The views of a scene show one set of named points, each view turned or mirrored, and shifted as a whole, with a little noise and some points left out.

Scene 1
View 1
buzul: [ 22  -5  21  14  -4 -25   2  -1   9 -20  13   0 -23 -25  20 -18   9   9
 -26   8 -17  22 -17   3  10  -3  20 -14  -2  23 -12 -16   7 -15 -24 -26
  -7   2 -11  -1   2  15]
Vuz: [  0   2  -6  23   6  -3  13  39  15 -48  -1  -5 -11  -9  -1 -33  24  38
   9  10  -1  -9   1   5   1  22   7 -17  -4 -20   4 -30 -13 -34 -14  -5
  -5   3  14 -16 -17   0]
Fiten: [ 27  -4 -27  15  -5  14  32 -28   3 -32  25  19 -29 -22   4 -21  13 -18
 -46   9  -8  32 -24  11   2   9 -10  16  15   2 -12  -8 -26  -7 -15 -13
   2   9   2  -3 -13  10]
geb: [  1  23 -21  -1  -6  16   9  -9  12 -55 -27   8   6 -12  -4 -28 -19  -2
  28   9   2  27  -7  11  16  -3 -14   9   7 -40 -11  12 -14 -17  17   1
  -2  11  34   3  -8 -27]
zule: [ 21  -4 -19   6  -2  10  20  -9   5 -34  16  15 -23 -16   7 -19  12   0
 -28   8  -5  20 -16  13   8   4  -1   5  11 -10  -3 -11 -21 -11 -15  -9
   0  13   6  -6 -10  10]
mitu: [  7   6  13  10  -2  -7   4 -14  12 -25  -1  10 -17 -18   9 -22   8 -10
  -4   7 -11  25 -15   5   8   4  -4 -11   2   0 -19  -4   1  -9   0 -16
  -4   6   2   6 -11  -8]
tuduz: [ 27   7  -9   3 -12 -10   7  -6   5 -43 -11   2  -8 -28  14 -24 -21  14
  -6  10  -7  36 -14  11  23 -12  16  13   2  -6  -6   0   0 -23 -14 -16
 -10   7  13  -3   9  -1]
pizak: [ 26  -4  -2 -12   2  -4  -1 -10   2 -25   6  16 -15 -20  18 -12  -7   4
 -21   6  -9  24 -17  18  22 -18  14   0   8  -6   0  -1  -6 -11 -18 -15
  -3  16   2   1   3  14]
futi: [ -4   1   5  15   9  12  12  -5  11 -24  14  16 -23  -4  -5 -21  38 -14
  -9   8  -9   2 -15   6 -10  24 -18 -23   7 -16 -14 -18 -17  -5   7  -5
   6  10   2   3 -33  -5]
zaze: [ 16  13   5  12 -13  -8  10 -26   8 -36  -9   5 -14 -25  10 -24 -16 -15
  -5   7 -12  44 -18   3  15  -8   1   7   2   3 -24   6   3  -9   0 -17
  -9   4  10   9   0 -12]
dez: [ 17   1  -5  24  -5   1  22 -18   8 -28  19   9 -28 -20   3 -24  20 -17
 -32   9 -13  27 -21   2  -5  17  -9  -2   7  10 -20 -12 -14  -9  -8 -17
  -1   2  -2   2 -17   3]
nabo: [ 40  -4  14 -17 -11 -22  -8 -27   1 -19   0  10 -14 -35  33  -9 -33  -2
 -29   6 -19  51 -23  18  36 -40  27  11   5  13  -7  12  11  -5 -24 -26
 -13  15  -4   8  21  17]
Dul: [-20   8  17  -9  21  20  -9 -12  12 -20  -9  27  -9  10  -8 -16  32 -30
  25   5  -5  -8  -9  12  -6  12 -31 -36   9 -40 -14  -2 -17  10  33   3
  10  19  12  15 -40 -22]
marub: [ 23  -1 -29   0  -2   7  18   3   5 -44   2   9 -14 -20   5 -20  -3  17
 -17  10  -3  16 -12  17  17  -2   7  11  10 -18   6  -8 -20 -20 -19  -5
  -2  14  14 -10  -2   9]
Keme: [ 22  -9 -19   5   3  11  21  -8   3 -29  21  19 -24 -14   6 -17  19  -2
 -38   7  -6  12 -19  16   5   7  -3   4  14  -9  -1 -14 -26  -9 -16  -8
   5  16   2  -5 -15  14]
Taku: [ 10   9  23 -14  -2  -7 -14 -30   6 -20 -12  16  -7 -17  17 -12 -15 -24
   5   5 -14  35 -17  13  21 -21   2 -10   4  -9 -16  13   7   4   9 -16
  -5  14   6  17  -3  -9]
Garun: [ 16  -9  -2 -15  11   7   1  -2   5 -22   7  19 -16 -11  12  -9  12   1
 -18   6  -7   7 -16  24  16  -8   6 -11  12 -19   6  -8 -16  -4 -12  -6
   3  20   3   1 -10  16]
tiduk: [ 15  -3 -20  10   2  14  24  -5   4 -33  17  15 -22 -13   1 -22  21  -3
 -27   9  -4  14 -15  15   4  14  -7   0  13 -14  -4 -15 -26 -12 -11  -5
   4  13   7  -6 -19   8]
bugen: [ 13   1   5  11   0 -11   3  15  10 -36   0   0 -12 -19  10 -23   3  22
  -6   7  -8  13 -10   8  12  -1  18 -10  -1  -4  -3 -15  -2 -24 -18 -13
  -7   6   4  -6  -2   5]
resoz: [ 27   3   5 -11  -6  -9  -4 -15   3 -30  -7   8 -10 -26  21 -14 -23   2
 -14   7 -11  35 -17  15  28 -26  17   5   4  -3  -5   6   3 -12 -16 -17
  -9  15   5   3  10   5]
Feva: [ 24  -6  -3 -12   1  -1   1 -10   3 -26   4  16 -16 -19  17 -10  -4   3
 -21   7 -10  22 -16  19  22 -16   9   2   9 -10   0  -3 -10  -7 -17 -13
  -1  18   3  -1   0  14]
View 2
pizak: [  7  43   7  14  11   3  18 -18 -17   3  -6  15   9  -8 -14   6   2  -4
   6 -13  12 -10  11  -1   4   5   7  -3  39  19  -4  -2   2  -9 -10  -3
 -10 -11   3   2   4 -19]
tiduk: [  2  12   2  22 -10  -3  14  -4 -20 -14  -3  12  -7   2  -9  -8   3 -10
  14 -22   7  -1   7  28   4  13  -8  10  23  29  -5   6  17  -7 -11 -27
 -14 -24 -15 -19   7 -21]
Garun: [  3  37  -1  22   6  -2  21 -14 -28  -6  -8  15   7  -4  -6 -10  -9  -7
  -2  -8  -1 -14  10   6   4   8   5  13  30  21  -7  -2  11  -7  -6 -22
  -6  -8  -3  -4   1 -22]
futi: [ -8  -5  -3  17  -7   7   3   6 -26 -25   1   8  -1  -3  -3 -21  -6 -22
   9 -16 -11 -10  11  33   5  16 -28  15  -5  16  -4  -4  15   4  13 -36
  -7 -10  -9 -10   5 -23]
Fiten: [ 14  15  10  17  -5   6   9   1  -2 -13   1  13 -11   5 -17   4   6   5
  29 -30  25   1   6  29   8  12 -19  -2  35  36   0   4  17  -2 -15 -14
 -24 -36 -10 -25  13 -34]
geb: [  1 -12 -26 -12 -20  16  25  16 -31 -14 -12 -10   4 -34   0 -15  14 -29
   9 -15   2 -10  10   4 -16  27   6   7  27  36 -26 -21  -2 -16 -30  -4
 -15 -14  20 -10  -2  31]
dez: [  0   0  15  11  -4   8   3  -2  -4 -14   8  14  -5   5 -15   1   8 -10
  27 -32  15  -4   7  29   9  12 -26  -6  13  18   5   3  10   2   4 -14
 -17 -24  -6 -10  15 -29]
resoz: [  7  39   5   2  15   8  20 -17 -12   8  -5  12  14 -16 -14  11   6  -5
   8 -13  17 -15  12 -14   1   7  12 -12  43  19  -8  -9  -9  -8 -13  12
 -11  -9  15  10   3  -5]
mitu: [ -5   5   4   0   5  15   7  -4 -12  -7   3   7   9 -10 -14  -4   2 -19
  14 -20   3 -15  10  11   1  13 -14  -6  11  14  -1 -10  -1   1   8  -6
 -10  -8  11   6   8 -12]
bugen: [-17  20   9  13  -2  -5  21 -24 -21   5  -4  15   8  -5 -12   0  19 -29
   2 -19   1  -1   7  13   2   4  13  -5  15   8  -3  11  -6 -11  -4  -8
  -9  -5  -6  14   9  -2]
Keme: [  8  26   8  27  -4  -4  14  -9 -19 -12  -5  16  -7   7 -11  -4   1  -2
  12 -21   9  -1   9  26   7   8  -7   9  30  28  -3   8  20  -6  -9 -26
 -13 -25 -16 -19  10 -32]
buzul: [-10  29  27  15  14   1   8 -30  -7   8   4  23  11   6 -21  11  11 -16
  12 -25   9  -5   9  10  12  -1  -4 -18  13   0   7  11  -7  -1  13  -2
  -9  -4  -2  20  11 -24]
nabo: [ 17  59  17  -1  29  10  18 -27   2  21  -1  17  19 -12 -24  27   6   9
  14 -15  30 -18  11 -25   4   0  11 -28  55  17  -2  -8 -16  -6 -10  26
 -12  -9  23  19   8 -19]
Feva: [  8  42   5  15   8   1  22 -15 -19   2  -6  14   6  -8 -12   2  -1  -2
   5 -12  11 -12  10  -1   5   7  10   1  40  24  -8  -4   3  -8 -11  -7
 -10 -12   1  -1   5 -18]
marub: [  1  21   2  16  -9  -4  22 -12 -21  -2  -7  12  -3  -6 -11   0  14 -14
  10 -21  11   1   6  17   1  10   8   3  32  29 -10   8   8 -11 -19 -14
 -16 -22  -7  -9   8  -6]
Vuz: [-33  -1  -1  23 -24 -18  26 -20 -42  -2  -8  12   1  -3  -7 -19  25 -47
  -4 -21 -18   9   7  32  -2   8  16  10  -3   8  -9  21   3 -17  -4 -30
  -7  -4 -23   9   4  13]
zaze: [  3   7   4 -11   5  21   9   1  -3  -2   4   4   9 -17 -15   9  15 -14
  23 -24  20 -12  10   3  -1  16 -10 -20  28  19  -6 -12 -10  -4  -6  12
 -16 -16  21   6   8  -2]
zule: [  8  19   0  21  -6   0  14  -3 -20 -13  -5  12  -6  -1  -8  -7   0  -5
  12 -20   8  -3   9  21   4  12  -5  11  28  30  -6   2  17  -6 -12 -23
 -14 -24 -10 -18   8 -21]
View 3
Taku: [ -4 -24 -17   3   9   5  21 -10  19  -4   6 -28   8 -10  24  13 -15  14
  30 -42  24 -17 -14 -28  -3  12  -6 -14   6 -16 -16  21  23   9 -27  -4
 -13 -26  11  -8  21  -4]
futi: [ -8  -9   4 -29   3   3  10 -23   1  -6  20 -42  -4   5  23  -6  -3 -15
  -2 -13 -16  -6 -19   9   6   6   0   0   9 -10  10   6  13  23 -18  11
   6   8  -3  12 -10 -29]
buzul: [  6 -43  -8 -12  13  -5  -4  -6   3  20   4   0  11 -13   7  27 -18  -7
  10 -36  11   2 -10 -25   1   2   2  19   7 -11 -29  -1 -20  11 -12  -4
   1   0 -25   8   0 -23]
geb: [ 11   6 -13 -13   4   9  52  12  23 -26   3 -49 -14   4 -11   3   8  22
  22  -7   8   8 -15  -3 -19   7   1 -11  -1  -6  10  24  34 -16 -21  24
 -18 -23  26   4  14   1]
bugen: [ 21 -24 -11 -10   0  -1  13   5  17  11   5  -9  -3  -8  -8  19  -2   0
  10 -16   8   9 -10 -19  -1  -3  -2  18   2 -10 -18   5  -6  -3  -8   9
  -5  -3 -10  15  -8 -21]
Feva: [  8 -26 -12   1  -2   2   0  -7  17   5  15 -19   4  15   1  18  -7   7
  18 -26  31 -15  -6 -21  -2  -6  -4  -4   9  -8  -7   0  -1  -9  -8  -7
 -12  -3  -5  -1  18 -25]
nabo: [  8 -46 -19  14  13  -3   0   1  16  17  -1   2  18  -3   0  41 -25  21
  36 -51  55 -16  -2 -47 -10  -3  -6  -5   8 -12 -32   5 -14 -14 -15 -19
 -18 -20  -8 -13  40 -12]
dez: [-16 -32   8 -31  23  -1   3 -14 -14   1   6 -32   9   9   8  12 -17 -10
   2 -24   3   4 -15   2 -12   2  12   1  12  -5   3  -1  -8   9 -18   8
   2   5 -14   3  12 -21]
mitu: [ -4 -26  -7 -17  12   1  17  -9   4  -1   4 -29   5 -10  13  10 -13   0
  12 -30   4  -1 -16 -13  -3   7   2   2   6 -12  -9  12   8  12 -22   6
  -4 -11  -3   4   6 -12]
tuduz: [ 16 -24 -14  -5   9  -1  23  14  14   1  -1 -14   0   0 -18  28  -6  16
  22 -22  29   9  -6 -22 -19  -3   0   4   1  -8 -13   8   0 -22 -13   5
 -16 -14  -1   3  17  -9]
pizak: [  9 -29 -11   2   0   0   0  -5  19   8  11 -16   2   9  -2  21 -10   9
  17 -29  31 -13  -6 -23  -2  -6  -6  -1   7 -10  -8   2  -3  -9 -10  -9
 -11  -4  -6   0  17 -24]
resoz: [ 10 -31 -16   7   4   1  12   4  20   7   3 -12   7   0  -3  26 -12  17
  27 -35  37  -8  -6 -30 -10  -2  -3  -1   6 -10 -19   9  -1 -13 -13  -7
 -18 -17   0  -2  24 -14]
Keme: [ -2 -21   5 -16   3   1  -9 -17   2   2  20 -32   1  27  -1  11  -7  -6
   2 -15  15  -9  -7   3  -6  -7   1  -4  14  -2  13  -7  -8  -4  -6   0
  -3  13 -12   6  15 -37]
tiduk: [  0 -16   7 -29   7   0   4 -11  -2  -3  17 -37  -4  20  -2   5  -2 -11
  -1  -7   0   4 -11  11  -8  -6   5   3   9  -3  14  -5  -3   0  -8  10
   1  13  -8  11   3 -32]
Dul: [ -9   8  -8 -16 -12  12  28 -29  21 -19  28 -63  -9  -2  42 -25   8  -3
   7 -15 -20 -22 -22   6  19  17  -7 -16   5 -17  16  23  47  33 -26  12
   0  -8  22  10 -13 -19]
zule: [  1 -21   1 -17   6   1   0  -8   4   0  13 -31   0  21  -6  15  -6  -1
   7 -14  18  -2  -6  -1  -8  -8   4  -2  11  -4   8  -4  -5  -8  -7   3
  -7   8  -9   6  14 -30]
zaze: [ -4 -29  -7 -16  25   2  26   3   1  -4  -6 -26  10  -8   4  20 -20  11
  22 -36  19   4 -13 -16 -18   9   6  -5   5 -10 -12  15   7  -1 -24   8
 -12 -19   2  -6  25  -1]
marub: [ 16 -16  -6  -9   0   0  10   4  14   0  11 -24  -7  22 -22  18   4   7
  10  -8  25   3  -4  -5 -13 -10  -1   3   6  -3   4  -2  -4 -23  -3   6
 -12   3  -6   9  12 -27]
Vuz: [ 29  -5  -9 -25 -10   1  20   8  15   3  14 -20 -17  -3 -19   5  17 -10
  -8  11 -18  19 -12   0   2   0  -1  29  -2 -10  -2   3  -3  -2  -4  22
   0   9  -9  31 -34 -31]
Garun: [ 10 -18  -8  -1 -12   5  -3 -16  24   4  22 -26  -1  13   8  10   0   1
   9 -18  19 -20  -7 -13   6  -7  -9  -5  11  -9  -1  -1   3   1  -7  -6
  -6   3  -3   8   5 -33]
View 4
Keme: [ -5 -20  -8 -13   6 -12  -1  18 -26   9  10  -8   6  -9  10  46   7   6
   9 -22   2   5  -5   6  10   0 -20  12  -5  -3   9  14  25  -5  20  -3
  12 -16 -22 -14  12   1]
Dul: [ 16 -24   2  -5  22  13  12   9  16  18  -4 -10 -20   5 -11  23  35  12
  29 -25  34 -19 -12 -28 -12 -30 -19  10 -26 -11 -43  20  -6 -12  18  14
 -12 -14 -30  14  16  22]
tuduz: [-13 -13  -3   0 -11 -12  24  -2 -18  -9   8 -14  16 -16  11   2   1  10
  -4 -17  -3  14 -11   4   2  16   2 -10 -10  -6   7  13  -6  -2   1 -41
  -3 -11   1  -3 -20 -13]
Fiten: [-16 -17 -13   0   9  -7  10  11 -29   9   7 -17   3  -9   9  47   7  -2
   1 -24  -3  -2   1   6  -7   8 -16   8  -6  -4  29  14  40  -4  33  -6
  14 -12 -17 -24   6 -10]
pizak: [ -6 -26  -9 -11 -10 -13   6   8 -15   9  11  -8  10 -12  17   9   0  21
   2 -20   2   1 -13  12  18   8  -7   5   5  -9   8  10   8 -10   7 -23
 -10 -11 -12  -9 -14 -11]
Taku: [ -7 -30 -10   2  -4   9  20  -6  14  20   6 -16  -5  -7   4 -16  20  25
   1 -25  16 -19 -12  -5  -5   3  -1   3  -2 -15  -4  11   0 -19  11 -18
 -32  -5 -10   5 -29 -15]
nabo: [-19 -32 -20  -4 -24 -12  10  -3  -8  17  16 -10  14 -20  26 -21  -7  30
 -16 -22  -2  -3 -14  24  21  25   3   5  21 -16  27   2  14 -19   5 -40
 -28  -4  -2 -13 -44 -32]
Feva: [ -2 -23  -7 -11 -11 -14   6  11 -15   9   9  -6  11 -12  15  15   0  20
   3 -18   5   2 -14   9  17   2  -6   5   4 -11   4  12   9 -10  10 -20
  -8 -11 -16  -7 -13  -9]
geb: [  1   0   3  18  -4   9  48   1 -15 -14  -3 -18  -4 -11  -8  10  12   0
   5 -10  21   4 -22 -29 -27  -9  13 -27 -34 -15 -26  29 -17   2   7 -25
  -4 -14  -9   9 -14   8]
resoz: [ -9 -24  -9  -4 -16 -11  16   1  -9   4  11  -9  11 -15  16  -8   1  21
  -4 -19   3   2 -14  10  12  12   1  -1   5 -12   8  10   2 -10   5 -34
 -19  -8  -5  -4 -29 -17]
Vuz: [  4  -7  16 -22  10 -27   1  10 -14 -22  13  -8  22  -6  -2  27  19  -8
  26 -16  -9  31   1  -4  10   5 -20   5 -36  12 -28  11 -27   8 -17 -26
  25 -22  -3  15  30  14]
dez: [-16 -21 -11  -7  18  -7   6   0  -7   9  12 -22   2  -5   0  33  23  -5
  11 -28  -5  -2  12   2 -11  17 -24  16 -16   4  21   7  26  -8  22 -10
  12 -14  -7 -11  15 -13]
futi: [  3 -22  -1 -12  27  -3   2   8   5  10   7 -14  -6   2  -8  34  32  -1
  28 -28   8  -5   4 -13  -7  -7 -27  19 -25   2 -13  12   6  -7  15   4
   6 -17 -19   7  28   9]
zule: [ -6 -17  -7  -8   1 -12   6  15 -24   4   8 -10   8  -8   9  36   6   5
   6 -19   1   6  -4   3   6   5 -16   4  -8  -6   7  14  20  -2  17 -11
  11 -14 -17 -13   6  -1]
bugen: [ -7 -18   3 -16   2 -20   4   4  -9  -8  15  -8  21 -11   7   5  10   7
  12 -20  -8  17  -3   7  14  14 -11   7 -14   3  -6   7 -15  -3  -9 -33
   5 -17  -3   5   4  -6]
Garun: [  5 -25  -3 -16  -3 -13  -2  17 -12   9   7  -2   7  -8  13  25   4  20
  12 -21  12   0 -13   3  21  -7 -14   9   1  -9 -11  13   6  -8  10  -7
  -6 -15 -22  -4   1   4]
marub: [ -3  -9   0  -7  -9 -16  12  18 -33 -10   6  -7  17 -14  11  33  -3   8
   4 -13   0  16 -15   5   9   4  -5  -7  -9  -6  -2  18   3   1   4 -23
  13 -15 -12  -7  -2   3]
tiduk: [ -5 -15  -3  -9   9  -9   8  14 -22   3   6 -12   5  -8   5  45  10  -1
  13 -22   0   6  -1  -1   1   0 -19   7 -14  -1   4  14  18  -1  18  -6
  14 -16 -18 -12  16   2]
mitu: [-11 -23  -5  -7  10  -1  11  -5   7  11  11 -18   1  -6  -1   4  24   7
  12 -26   2  -7   3  -5  -8   8 -15  11 -16  -2   0   7   2 -10  10 -18
  -7 -11  -6   3  -2  -9]
View 5
buzul: [  4  -8 -11   4  15 -29   4 -12   1  14  -6 -14  -6 -17   1 -20 -18  21
  21   7  -6  15 -17 -23  22 -34   7   1  13   7  16   7  -3  17  26  17
  -7 -15   5   8  18 -15]
Taku: [ 11  -7  10   7  -7  15 -10 -19  20 -25  -5 -20  17 -25   0   6 -18   3
  10   0  -9  42 -40 -16  28 -14  11   7 -11   2  23  21  17   9  -6   5
   9  -1   8  -5   9  15]
nabo: [  9   6   3  28  10  -5  -4 -36  22 -20  -4 -31  -2 -15  10 -13 -43  21
  19   1 -13   9 -33 -37  33  -4  26  -2  -4   7  21  20  12  26  11  15
  11 -32  26 -22  48  -2]
geb: [ 21   3  14  22  -1  31 -13  26   1 -26  10 -14  55 -14  24   9   1 -14
  36  25  -7  57  -6  -8  36  19   1  -1   7   1  22   1  35 -13  -4 -12
  -3  12   2  -3 -12  19]
Dul: [  5 -17  -1 -26 -16  23 -13  26  -3 -16   3  12  29 -37 -13  31  23 -22
  -7   3  10  53 -17  11  11 -24  -7   8   2   5  16  19  12 -16 -25  -5
  -3  34 -25  12 -28  24]
tuduz: [ 14   7   0  30  12   3  -2   2   4 -10   5 -21  24 -11  20 -15 -22  11
  40  21 -11  31  -8 -24  36   7   9  -4  10   5  18   3  19   8  17   4
  -5 -14  16  -7  20  -3]
mitu: [ 10 -12   2   3   3  -9  -2  -1   6  -4  -2 -17  17 -20  -2   0   1   0
  19   9 -11  36 -23 -13  22 -21   3   0   5   7  20   4   7   4  11   6
  -3   5   1   9   2   6]
resoz: [  9   6   3  20   5   5  -4 -12  10 -19   4 -19  12 -17  14  -8 -31  14
  23  10  -7  22 -22 -25  32  -1  15  -2   4   6  19  16  18  14   6   7
   4 -19  16 -15  26   0]
futi: [  2 -16  -7 -18  -3  -9  -2  26 -13   6   2   2  16 -26 -12  14  28 -13
   7   8  -5  30  -8   3   9 -26  -1  -6  18  12  15  -1  -3  -4   3   6
  -8  22 -16  14  -8   6]
Keme: [ -4   0  -6   0   8 -11  -1  21 -19  -3   9  -7   7 -14  -1   7  17  -6
  11   7 -11   0   1 -11   9  -6  16 -18  29  21  12  -5  -7   7  11  11
   2   3   0  -5  29   3]
pizak: [  2   4  -6  11   9   0  -4  -2   1 -12   6 -11   6 -18   8  -2 -20  10
  16  10  -4   9 -12 -23  24  -3  18  -6  12  12  13  13   8  12   6   9
   3 -13   9 -12  30  -2]
zaze: [ 16 -11  13  21   1  -3  -4 -11  12 -10  -2 -33  27 -13   7  -5  -5   1
  29  10 -24  40 -31 -17  30  -9   9  -2  -1   6  25  -1  13   7  15   5
   3   0  15   0  10   9]
marub: [  5  11  -7  18  13   3  -2  24 -15 -11  14  -8  20  -9  19  -2  -6   3
  30  22  -6  13   8 -19  24  10  12 -14  30  15  11  -2  13   2  12   4
  -6  -6   7  -9  24  -2]
zule: [  0   2  -3   8   6  -7  -3  21 -14  -5   9 -10  14 -15   3   4  12  -4
  18  13 -13   7  -1 -16  15  -1  15 -14  25  20  13  -4  -2   3  13  10
   1   2   3  -6  26   3]
Feva: [  0   7  -7   9   8   3  -6   2  -3 -14   7  -9   6 -19   5   1 -14   5
  12   8  -3   9  -8 -20  21  -2  18  -8  17  13  14  13   9  11   4   9
   2 -12   6 -13  30  -2]
Fiten: [ -3  -6   6  13   7 -17   1  15 -14  -6   8 -27  16  -9  -4   5  28 -12
  18   6 -31   2 -12 -15  10   0  23 -23  23  24  19 -17 -11   7  21  13
   6   6   9  -5  36   9]
bugen: [ 11   0 -11  14  17 -15   1   8  -3   9   2  -5  11 -13  16 -20 -20  18
  37  22   3  29   0 -20  29 -19  -2   1  20   3  15   5  15   6  21   8
 -18 -12   1  10   3 -15]

Which points are out of place in each view (at most two, in the order of its rows)? Write none if all are in place.
view 1: none
view 2: marub, zule
view 3: tiduk
view 4: Dul
view 5: bugen
